Each row is a point on a landscape with many valleys, with its height.
From any point a ball takes the steepest step (drop divided by distance) to one of its 2 nearest points. It stops when none of these is lower. Distance is the straight distance between rows; heights are no part of it.
Rozug: [138  88 146 175 130 127 140 147 121 151 134 145 159 141 127 140 120 184
 150 120 135 112 164 132 189  63 116 138 146]  height 294
zon: [ 96 120 140 113 156 104  87 134 154  96 142 126 125 129  93 190 169 170
 145  94 132 129 201 154 146  52 100 147 127]  height 117
tur: [ 78 102 138 148 143 139 151 132 104 115 110 133 120 155  88 135 103 151
  97 107 119  98 144 124 149   8  66 113 131]  height 393
tuzu: [ 87 132 130 103 160 134 159 157 143 108 110  85  51  96 102 139 190 110
 154  99 161 149 114 117 108 161 104  97  85]  height 506
tigo: [133 135 101 137 164 176 153 148 121 141 164 128 159  92 144 152  80  84
 139 164 130 132  91 120 123 150 127  93 130]  height 471
sakur: [129  72 128  78 115 158 135 121 124 176 183 170 133 130 166 128  90 112
 151 144 155 116 134  95 134 101 104 176 176]  height 458
buk: [ 96 130 125 128 159 156 167 145 129 160 118 107 100 112 124 107 177 106
 132 199 158  83  94 113 142 173  87 100 117]  height 440
dak: [ 89 121 107 120  99  57 126 151 123  80  89  94  83 126 109  74 124 133
  96 106 105 200 100 158 107 167 152 148 136]  height 149
Dab: [ 95 150 155 154 146 127 141 166 136 118  82  81  88 152  66 131 134 143
 103 126 185 119 123 144 122 104 100  80 116]  height 245
Busaf: [116  84 137  96 136 135  84  85 155 179 192 167 134 163 173 155 116 125
 159 134 153  74 171 111 121 110  68 209 152]  height 411
diber: [135 102 156 118 101 181 167 158 103 124 181 124 125 196  54 172 133 162
 106  60 101 160 214 172 118 101 114 141 108]  height 526
Vepa: [129 122 165  76 115 134 117  99 126 148 153 113  72 131 127  65  92  50
 130  91  81 131 101 110 140 108 123 140 111]  height 446
Rarom: [124 150 133 122  89 165 104 162  84 154 174 132 162 118 101 145  77 139
 115 110 131 128  77 176  88 155 191  77 112]  height 300
dogo: [151 137 118 153 154  99 104 113 157 110  79 104 135 174 154 136 127 124
 141 113 181 111 151 106 105 139  94 116  99]  height 386
nedu: [108 119 149  90  94 180 171 139  96 125 197 167 122 160  87 163 131 135
 103  83 102 182 153 177  93 128 178 137 108]  height 445
Zuk: [145 135 158 144 107 174 149 164  83 121 146 154 151 149  99 140 120 155
 116 109 124 185 107 176 103 154 204  98  99]  height 369
vuze: [107  87 135 116 130  92 121  98 114 141 114 152 127 168 136  53 149 156
 148 122 109 110 111 138 134 185 110 162 123]  height 350
kivov: [121 156 150 187 122  80 143 125 122  96 116 103 148 104 102 104 100 113
 112 103  63 168 127 128 126 144 183 135  95]  height 313
kovul: [158 147 112  95 147 135  93 147 135 150 149  97 136  88 103  99  82  66
  81 106  99 123  90 111 159 140 101  88 157]  height 307
funu: [151 135 101 152 136 133 118  97 136 134 132 155 166  98 180 106 146 104
 156 172  76 116 120 105 157 177 131 161 144]  height 435
Giga: [158 124 149 122 121 199 144 105 124 172 194 195 159 110 179 141  94  97
 103 171 154 115 135 106 148 114 101 163 172]  height 500
Vuva: [ 91 149 150 125 116  74 151 140 107  93 116  78  96 106  91 100  83 124
  69  84  84 179 115 129 128 128 118 133 111]  height 229
digev: [151  71 111 113 132 138 122  95 122 127 125 140 143  96 164 165 136 163
 212  96 130 119 151 134 160 145 139 145 151]  height 544
Lun: [141 156  95 172  95  89 141  94 153 139 140 133 169  83 154 112 157  82
  97 211  52 104 132  80 155 121 129 161 157]  height 474
vumug: [163 139 137  90 118 105 101 171 137 143 123  85 112 176 118 160  76  90
 100 127 155 115  95  75  99 151  71 102 102]  height 173
Nibeg: [191 119 127 137  67 104 104 121 133 132 117  89 121  81 158 145 144 140
 154 109 133 136 156 180 102 140 230 124 136]  height 136
ris: [ 93 167 147  95 110 125 137 150 127 123 153 129  94 154 110  83 112  93
  80 164 125 169  96 126 142 104 120 133 132]  height 343
pura: [123 139 131 134 133 125 132  99 166 114  95 113 144  87 135 163 232 154
 148 137 154 127 178 147 100 188 144  92  94]  height 592
Dit: [127  97 137  89  78  89 125  96 166 152 153  98 119 112 115  94 115 108
 162 164 100  48 118 128  89 133 158 145 142]  height 450
gemuv: [167 144  86 128 105 133 161 121 135  96  69 117  96 101 165 158 141 115
 117 141 146 156 124 108 103 102 140  83 138]  height 482
gidil: [148 144 135 137 121 137 125 113 134 115  92  90 154  82  76 149 193 133
 114 119 143 111 160 157 113 163 134  39  90]  height 633
Rogo: [111  67 119 144 132 153 171 108 103 157 135 182 142 137 134 137 129 206
 170 102 152  72 147 141 144  61 144 145 147]  height 373
Pokit: [158 148 133 203 118 141 152  93 120 118  99 141 174  96 189 104 158 119
 165 186  92 119 108  73 130 206 161 209 147]  height 399
kupa: [109  92  67 127 190 128 144 121 135 127 124 170 158 132 158 136 123 132
 144 139 114  99 139  82 110 116  60 151 151]  height 330
kaz: [148 112 103 156  64 116 160 150 111 149 121  79 122  45 143 105 162 144
 148 133  90 126  90 132 141 232 200 120 138]  height 403
Mebu: [136 101 154  82 115 121 106 112 123 151 135 139  95 171 127  99 135 145
 133  89 140 103 148 153 143 139  99 163 117]  height 402
Fazu: [201 141  80  98 142 142  81  99 116 123 111 120 139  96 152 107 137 110
 115 117 136 142 115 143 176 158 120  80 147]  height 389
Lak: [112 138 143 155 160 140 131 149 123 125  94 105  90 177  97 127  88 121
 122 132 147 124 107 116 150  34 102 118 124]  height 322
vul: [ 81 158 132 104 140 135 120 172 117 117 119 115 110 147  81 121 144 147
  71 132 182 137  90 177 115 176 106  80 119]  height 170
padis: [125 145 156  89  91 133  93 170 125 126 182 113 156 111  73 171  98 128
 120 107 118 133 131 164 116 106 171 105 136]  height 223
besut: [105 134  85 163 107  92 150  92 102 143 101  96 129  73 140  82 138 125
 156  96  64 122  79 123 144 198 181 128 127]  height 448
Kedi: [124 128 159  87 100 105  72 159 139 155 167  86 116 171  77 111  35  96
  74  82 163 124 126 141 104 105 117 128 159]  height 227
feza: [139 115 138 165 143 147 158  84 108 161 101 126 135 119 118 126 104 133
 110  79 146  93 123 122 127 120 124  94 112]  height 351
kibab: [139 128 111 112 138 114  94  89 138  94  90 128 136 153 113 161 105 126
  91  84 144 116 160 129 114  74  82  98 115]  height 314
turag: [116 146  77 196 183 170 154 160 133 144 137 137 161 119 152 150  89  79
 164 197 126 102 101  97  88 135 159 144 128]  height 444
tuti: [129 132 141 143 120  86 145 126 106 150 126  95 158 101 183 171  96 130
 169 119 122 136 124  89 142 204 146 166 111]  height 289
Nep: [163  71 133 127 139 124 140 125 142  63 122 151 128 159 136 147 125 150
 123 128 141 180 181 127  99  89 115 145 149]  height 203
vof: [ 87 158 132 122 102  56 148 121 131 127 131 102 135  74 161 155 147 131
 109 119 140 133 160 113 128 169 133 152 105]  height 220
finof: [190 117 190 146  71 107 145 114  93 148 122 138 159 135 149  88 107 151
 134 151 114 105 130 126 196 107 158 156 134]  height 575
piva: [ 78 195 111 146 155 134  94 122 124 120 116 168  98 157 156 126 174 136
 121 140 118 169 111 110 173  73 104 148 133]  height 315
rupe: [ 77 148 122 148 146  70 132 102 114 110 108 113 137  65 141 139 144 143
 102  80 127 114 163 107 142 107  91 126 120]  height 147
pado: [148  87 145 157 148 138 155 158 136 126 143 136 174 172 109 207 133 142
 182 130 113 117 191  78 118 114 105 162  79]  height 501
pib: [116 160 133 147 171 160 108 115 131 140 126 154 135 140 135 143 164 104
 191 134 107 136 134 106 150  93 122 150 116]  height 264
sifa: [ 81  74 122  95 127  94 111 141 156 152 178 150 140 162 152 155 104 161
 170 135 136 110 160 113  93 145 126 204 141]  height 354
Pevav: [171  68 159 133 119 154 154 161 124 138 152 116 141 206  98 167 150 172
 169  78 120 129 204 134 143  85 123 159 105]  height 573
munuv: [ 81 128 116 119 102 100 135  97 140 143 127 137 108 135 122  56 154 141
 134 176  83  77 105 142 106 165 147 136 136]  height 400
kasid: [138 140 123  95 110  91  89 147 148 150 149  96 146 109 119 125  62  81
  64  98 164 101 126  92 118 130  85  82 154]  height 247
Fodon: [164 133 168 148  69  96 106  84 121 126 107 171 155 181 159 116 109 178
 128 148 101 111 141 132 147  83 162 173 137]  height 626
non: [ 73 133 136 158 160 157 177 117 126 119 126 150 123  92 120 115 120 148
  56 116 158 142 128 157 130  80 125 107 145]  height 574
Bidas: [107 116  92 167 177 154 152  84 127 126 119 202 153 124 173 113 127 152
 157 105 112 118 115  96 111 121 137 185 157]  height 385
Lovo: [ 79 161 162 163 147 159 210 148  94 130 136 147 133 123  92 132 127 134
  70 152 140 132 112 105 139  95  98  82  98]  height 520
pulol: [155 159 100  97 105 111 109 135  89 101  75 108  82 102 149 151 124 101
 127  97 127 172  78 127 126 161 137  78 123]  height 437
bezip: [147 139 129 160 137 143 163  98 117 158 133 109 132  57 146 105  92 114
 110  98 125 105 113 133 110 171 170 101 121]  height 414
gili: [131 159 105 102 125 119  85 201 120 118 134 107 127 178 106 166  74 108
 124 150 135 147  75 124 100 139 123  98 118]  height 235
vuli: [160 148 140 132  53  70 141 118 133 131 129 118 138  89 164 101 135 115
  99 167  85 115 133 120 181 113 138 139 158]  height 518
Tolip: [155 165  70  87 137 142  64  74 120 105 104 175 110 127 148  94 171 112
  98 101 119 181 130 177 177 126 125 114 154]  height 427
dez: [137 135 128  82 133 122 120 148 124 148 120 119  90 178 127 102 121 123
  81 144 183 140  81 121 108 192  83  96  99]  height 105
sorav: [165 120 132 137 162 132 118 161 154 113 118 124 135 175 156 182 105 113
 164 147 133 142 134  82  92 145 115 145  93]  height 439
veme: [126 125 163  82  98 140  63 169 115 143 199 131 148 179  62 142  60 109
  84  71 122 149 143 192  99 130 161 142 144]  height 128
Zifot: [ 84 175 133 145 141 126 129 186 128 121 148 129 154 170 102 132  98 116
 104 184 112 148  88 119 137 121 123 132 122]  height 293
Zakit: [120 165 137 108 129 150 145 115 110 114 102 131  61 163 117  59 116  80
 111 108 116 159  75 125 125 108 129 113  97]  height 394
lafo: [131 160 155 129 179 162 121 131 161 116 134  93 150  80  42 111 193 100
 108 125  98  97 155 162 133 159 122  73 101]  height 675
doz: [154 139 111 156 131 157 166 113 188 124 121 117 121  91 158 129 214 122
 124 198 169 124 140 129  99 178 143 122 113]  height 555
rav: [143 115 135 202 107 111 161 148 108 133 106 100 155  89 164 116 129 155
 182 152 120 121 101  97 126 211 185 161 126]  height 349
ras: [142 123  98 126 116 133  97 123 138 135 120 171 139 144 161 126 106 143
 146 154 158 130 125 161 146  87 150 132 163]  height 578
relir: [121 153 108  82 137 130  88 157 108 131 103  67  45  89 123 133 164 105
 160  90 159 156  76 124 152 177 117  77 116]  height 472
mesu: [ 84  91 114 161 145 137 183  89  95 151 108 175 132  98 172 134 101 179
 129  83 152 106 123 107 135  75 119 152 175]  height 443
mif: [164 117 153 117  78 139 122 110  98 140 141 176 134 187 155 113 103 168
  89 134 170 129 133 161 126 106 163 139 152]  height 627
nivi: [137  80 150 133 143 132 106 122 144 103 169 157 154 108 114 145 131 185
 122 114 135 136 202 165 182  37 110 139 163]  height 210
vivu: [194 117 175 119 120 115 119 167 152  56 128 105 117 139 114 144 160 134
 116 144 131 184 162 145 123 108 133 136 100]  height 285
fod: [ 66 138 116 130 167  84 101  79 124  94 123 139 144 117 114 147 114 135
  61  80  94 129 169 114 121  48  64 131 130]  height 231
Zefe: [118 136 131 127 159 187 160 136 156 132 112 131  55 128 140 131 181 109
 168 170 157 136  93 111 112 131 107 111 106]  height 473
Sab: [142 142 139 120 143 191 116 111 139 140 160 211 153 160 161 151 144 147
 122 169 175 138 145 141 150 106 114 158 152]  height 537
gere: [156  73 135  66  89  87 116  94 145 129 124  95 103 105 137 139 140 139
 199 118 120  80 143 126 129 132 144 150 137]  height 499
pizup: [144 129 148 135 129 145 137 112  99 147  83 130 142 144 119  98 149 139
 171 123 143 129 121 122 124 155 149  97  96]  height 276
zap: [ 96 159 152 165 161 148 140 149 119 143 146 161 169 199 108  97 127 130
 161 207  90 107  98 114 132 154 135 160 108]  height 348
volil: [ 97  92  91  80  82  55 124 152 122 101 128 116 112 139 132  85  98 140
 114 141 122 154  97 141  79 200 145 132 162]  height 219
doren: [178 139 109 129  90  89  88 153 136  89 100  93 133 123 123 143 168 142
 142 150 120 161 141 175 142 134 171 106 130]  height 212
serus: [103 162 107 179 171 149 143 140 154 148  82  90  86 114  89  80 191 102
 134 161 132  95  96 125 158 116  96  99 117]  height 401
nedi: [192 134 104  78 138 164  57 149 134 138 155  90 134  54 136 130 130  63
 122  96 117 156 103 140 154 175 129  86 139]  height 352
giv: [186 148  92 128 109 164 116 109 175  97 100 129  93 122 178 119 169 116
 120 162 159 147 131 154  88 141 173 107 143]  height 521
Mefun: [102  76 123  78 109  80 132 158 148 111 152 129 125 164 144 123  92 143
 123 136 166 165 146 135  69 141 122 163 167]  height 288
Febef: [ 56 180 114 150 191 152 106 121 145 131  91 141  93 143  95  91 178 123
 122 134 148 120 103 147 150  75  82 113 114]  height 360
vit: [119 139 125 165 158 145 135 124 120 177 137 137 148 179 143 131  71 107
 165 172 124  95  95 109 104 159 149 162 116]  height 398
Biso: [ 52 155 159 148 165 119 169 162 132 116 133 118 150 120  59 153 111 137
  79 142 115  95 133 123 148  64  90 108 122]  height 465
mavi: [158  96  86 109 149 131 140 107 153  75 134 174 152 105 159 138 117 127
 131 136  95 149 153  97 109  94 115 139 145]  height 274
Nito: [107 113 116 118 170 134 106 129 146 118 156 159 124 125 107 193 170 140
 190 114  93  89 175  90 142  62  88 154 112]  height 198
mim: [199 106 132 139 104 130 101  80 119 125  88 122 116 102 154 113 171 137
 186 100 141 131 135 150 114 183 185 110 121]  height 207

Where does a ball stop that starts at each point below?
vuli => rupe
Lovo => dez
Zefe => zon
lafo => zon
Pevav => rupe
ras => dak

Call two points neighbours if one is among the 2 nearest of the other. Go from one point of each pair to the other, from neighbour to neighbour, staying as low as possible. Name the highest point that can't be avoided.
vuze, Nibeg => digev
zon, Nibeg => mesu
Nibeg, Nep => vivu
Nibeg, pulol => tuzu
